The views of a scene show one set of named points, each view turned or mirrored, and shifted as a whole, with a little noise and some points left out.

Scene 1
View 1
Rona: [-13  18 -12   1   4   0  -8  -6 -22   2 -11   7  -7  16  21  18   7 -14
  -1   8  -5]
bavu: [  1 -29  16 -10 -17   7 -18  -6  -2   3  -9 -18   0   2  12  -9  -6 -10
  -4   0 -30]
Zogu: [-10 -19  -3  -9  -5   7  -9   2 -20  10  -9 -18   1   5  24 -13  -9 -23
 -13  -5 -33]
tizi: [ -3 -23   8   8 -13  -1 -12   5  -3  -4  -1   0  -7  10   1   8  -4  -4
  -5  11 -13]
Vepan: [-12   2   5  -8  -5   3 -11  -4 -10   0  -4  -2   1   5  15   6   0 -15
   5   3 -11]
Nef: [ -5 -28  28 -14  -2  11 -14   2  -6  15  -9 -11   7  -3  18 -13  -3 -12
  13  -8 -24]
mig: [-13 -15  16  -5 -10   1  -9   4  -1   1  10  -3   2   1   8   1  -4 -13
   9   0 -11]
ged: [-20 -12  10 -15  -9   5 -11  -9 -10   5  -4 -10   5   5  32  -2   1 -16
   6  -6 -21]
Fefo: [ -9 -23  17  -7 -14  10 -20   1  -5  -5 -13 -11   0  -2   4  -1  -5 -10
  -1   6 -17]
kerid: [ -9 -25  13   8 -12  -3  -8   5   0   0   7   2  -5  13   9   8  -2  -5
   1   6 -10]
Lipev: [-15 -33  26  -4 -17  12 -20   4  -1  -8 -10  -8  -2  -1   1   2  -3  -5
   3   8 -12]
Ser: [-20  -1   1  -6  -2  10 -12   9 -19  -1 -10  -8   2  -2   9  -2  -7 -23
  -6   1 -12]
nomik: [ -2  -1   3  -3  -8   4 -17  -6 -10  -5 -16  -2  -4   7   6  11   2  -8
  -2  10 -11]
larit: [-14  22  -3  -7   2   5 -13  -5 -19  -3 -13   2   0   4  11  14   4 -17
   5   7  -2]
fef: [-24 -27  14 -11  -5   7  -4  14 -10  10   9 -14   8  -4  19 -17 -12 -27
   2 -14 -24]
fol: [-12  -8   9   2  -1   6 -11   8 -11   0  -7   4  -2   5   5   9  -1 -11
   3   7  -4]
totog: [ -4  31  -4  -5   7   0  -7  -4 -14   1  -4   9   1   6   7  17   5 -15
  12   4   3]
fibik: [  7 -15  16   3  -8  -4  -9  -1   5   3   9   6  -4  10   2   8   1   0
  10   6  -8]
mefup: [ -3  18   0 -13   0  14 -21  -7 -20  -5 -30  -6   1  -2   3   7   0 -17
  -1   8 -11]
gizef: [-12 -23  29 -10  -8   4 -10  -1   3   9   6  -3   5   1  19  -2   1  -7
  19  -6 -13]
View 2
fibik: [ 21   6  -5  -5 -15   7   3 -15  -3   9  -3  16   9   4 -14   3   6  -7
  -3  -1 -21]
mefup: [-18 -13  -4  -1 -38   8  -9   8  -6  14 -15  -7   7   2  -7  15   6 -12
  10  -6   9]
Fefo: [  0   6  -7  -5 -17   1  -2   5 -13   7 -14   6   8  -1  -3  22  14   9
  -4   7  -9]
bavu: [  6  17  -7  -4 -23  -9  -3   4 -17  10 -27   4   9 -11  -1  16  14   0
 -11   4 -17]
ged: [  6   5 -10 -10 -13 -12 -12   7  -1   5 -30   5  -2 -19 -10  16  10  -7
   0 -10  -9]
Rona: [ -8 -14  -2   5 -21   7  -1   6  12   5 -13  -7  -9   3 -19   2  -1 -27
  17 -20  -8]
mig: [ 18   4  -9 -12 -10  -5  -5   1  -2   2 -10  10  10   0 -10  14   3   0
  -2  -4 -13]
tizi: [  9   9  -4   3 -12   7  10   0  -9   5  -7   5   2  10  -8  10  10   1
  -1   2 -23]
larit: [ -9 -17  -5  -3 -25   7  -9   6   8   8  -9  -4   0   2 -15  10   0 -18
  15 -16   4]
totog: [  4 -16  -4  -5 -27   7  -9   1  12   8  -4  -2   6   6 -19   1  -8 -27
  12 -19  -1]
nomik: [ -5  -2  -7   2 -26  11   3   1  -6  14 -10   0   0   3 -11  10   9  -8
   6  -6  -8]
Lipev: [  4   8  -8  -7  -8   4   0  -1 -12   5  -8  15   6   3  -5  25  19  16
  -2  11 -11]
fol: [  2  -6   0  -1 -12   4  -1   1   3  -1  -7   6   4   7 -11  12   7  -6
   6   0 -12]
Zogu: [  0  11  -1   1 -20 -19  -4  21 -10  -3 -38  -9   7 -12   1  15   6 -10
  -8  -1 -17]
fef: [ 16   8  -1 -15  -5 -28 -15  16  -2 -14 -29   5  15 -10  -2  23   1   1
 -11   3 -15]
Vepan: [  2  -3  -5  -5 -17  -3  -7   6   2   3 -16   1   3  -1 -10  13   4  -8
   5  -7  -6]
gizef: [ 19   7  -8 -18  -7  -8 -13 -11   1   3 -18  22   9 -14  -9  16  11   1
  -5   1 -12]
kerid: [ 17   8  -5  -1  -4   2   7  -4  -2   3  -6  12   0   4 -13  10   8   0
   0  -1 -25]
Nef: [  7   8  -1 -13 -16 -13 -16  -5  -7   1 -29  17  17 -18  -1  17  16  -1
 -10  12 -10]
View 3
nomik: [ -7   5  -3  -3  -8  -1  11   4  -3  11   1   2  -5   8   4   6   1  13
   1  -5 -12]
mefup: [ -5   8   1  -4  -4 -10  12   7  -5   8   5   3  10  -1   9   9   1  18
 -14  -6  -2]
fibik: [  0   6   3   0 -15   3  -2   1   9   3   4   7 -13  18   0   4 -17   4
  26   6 -19]
bavu: [  8   2   5   1  10   3   0   1  11 -13  -6   3   1   6  -1  -1   7  29
  18   1 -13]
fol: [  0   1 -11   0  -5   6   8   8   5  11   3   7  -7   7  -1   3 -17   8
   9  -2  -4]
gizef: [ 10   1   1  -1   1  -4  -2   6  14 -14 -15   5  -5  18  -6   3 -19  11
  27  11   3]
larit: [-10   0  -7  -6 -12 -10  19  10  -4  16   5   5   1  -2  11  12  -6   3
  -7   1  10]
ged: [  2  -7  -3  -5   6  -6  10   7   7 -11 -15   2  -1   2   4   5   3  18
  18  10   9]
fef: [ 14 -12  -5   5  18   8   2   8  26 -19  -5  16   0  -8  -6  -5 -13  25
  23  10  13]
Lipev: [  7   9  -4   4   4   9   1   5   4  -3 -13   5 -10  17 -21  -5 -17  21
  10  -7 -14]
kerid: [ -1  -2  -6   0  -7  13   3   3   8   2  -3   8 -21  12  -7  -1 -12   9
  27   4 -16]
Ser: [ 1 -5 -8  1  6  4 12 10  6  4  3 11  2 -9  0  1 -6 20 -1 -1  7]
Vepan: [-4 -1 -2 -4 -6 -4 11  7  3  3 -2  5 -3  2  5  6 -5 10  7  5  3]
Fefo: [  5   7  -1   2   6   6   3   5   5  -4  -7   5  -3   9 -11  -2  -7  25
   5  -6 -12]
totog: [-11   2  -2  -7 -23 -12  15   9  -1  19  15   9   1  -1  19  15 -14  -6
  -2   7   7]
Rona: [-14  -8 -13  -7 -12  -4  23   9  -4  21   7   0  -6  -3  19  12   3  -2
   4   3   5]
Nef: [ 19   4  -1   3  14  -3  -6   5  17 -17 -11   1  10  15   0   2 -12  23
  23   3   1]
View 4
tizi: [ -5 -21  -9  12  -9  17   7 -11  10 -11   6   5 -11  -2   2   7  -3  -4
  12 -16   4]
larit: [ -1 -18  22  14   2   0  19   4  15 -28   6 -19   8  10 -17   1  -6 -10
   6  -5   8]
Zogu: [-18   0  -4  24  -9   9  -7  -8   8 -14  -8 -19 -17  -7 -11 -28  -5 -18
   2 -12   2]
mig: [ -8  -2  -6   6  -1  10   7   5   5 -14  15   1  -4  -4   1  -4  -6  -2
   5 -20   3]
Lipev: [ -8   2 -15   6  -5   9  12 -17  10  -7   4   7 -10   4   4   5   2  12
   3 -15  -5]
fef: [-17  17 -15  20   0   8  -3   3   0 -21   5  -7  -6 -15   2 -28  -4 -12
  -5 -23  -4]
Ser: [ -8  -5  -1  23   3   1  13  -5   9 -25  -4 -16   2   2  -6 -10  -2 -12
   2 -10   5]
gizef: [ -8  12  -1  -1  -5  10   0   8   7 -10  22   3 -13  -4   0  -6  -7   3
  -2 -23 -10]
Vepan: [ -7  -8  11  11  -3   6   9   2  12 -19   9 -11  -3   4 -11  -5  -7  -6
   4 -12   6]
totog: [  5 -25  27  11   7   0  21  18  12 -29  14 -15   7  10 -15   7 -13 -16
  11  -8   9]
Nef: [ -7  17  -2   9  -6   5  -4   4   7 -10  10  -3 -20  -4  -1 -13  -3  -1
  -5 -18 -19]
mefup: [ -2 -11  18  14   4  -7  22  -5  16 -16  -8 -23  -5  19 -18  -2  -7  -8
   8   4   4]
kerid: [ -6 -15  -6   9 -11  20   3  -5   9 -14  16   8  -8  -7   4   5  -2  -2
   8 -22   3]
fol: [  0 -14   3  16  -4   7  12  -3  12 -23   7  -3  -2   2  -1   7   0  -7
   5 -14  -3]
fibik: [  1 -18  -1   0  -5  16   7   7   7  -6  19   9 -15  -1   3   9 -11  -4
  13 -19  -1]
Fefo: [-10   1 -10  10  -3   7  11 -14  10  -6  -2  -3 -13   5  -2  -4  -1   3
   4 -10  -1]

In a view up to two points have been moved. Name them for each view, in the order of its rows, or write -.
view 1 | bavu
view 2 | totog, Vepan
view 3 | mefup
view 4 | Nef
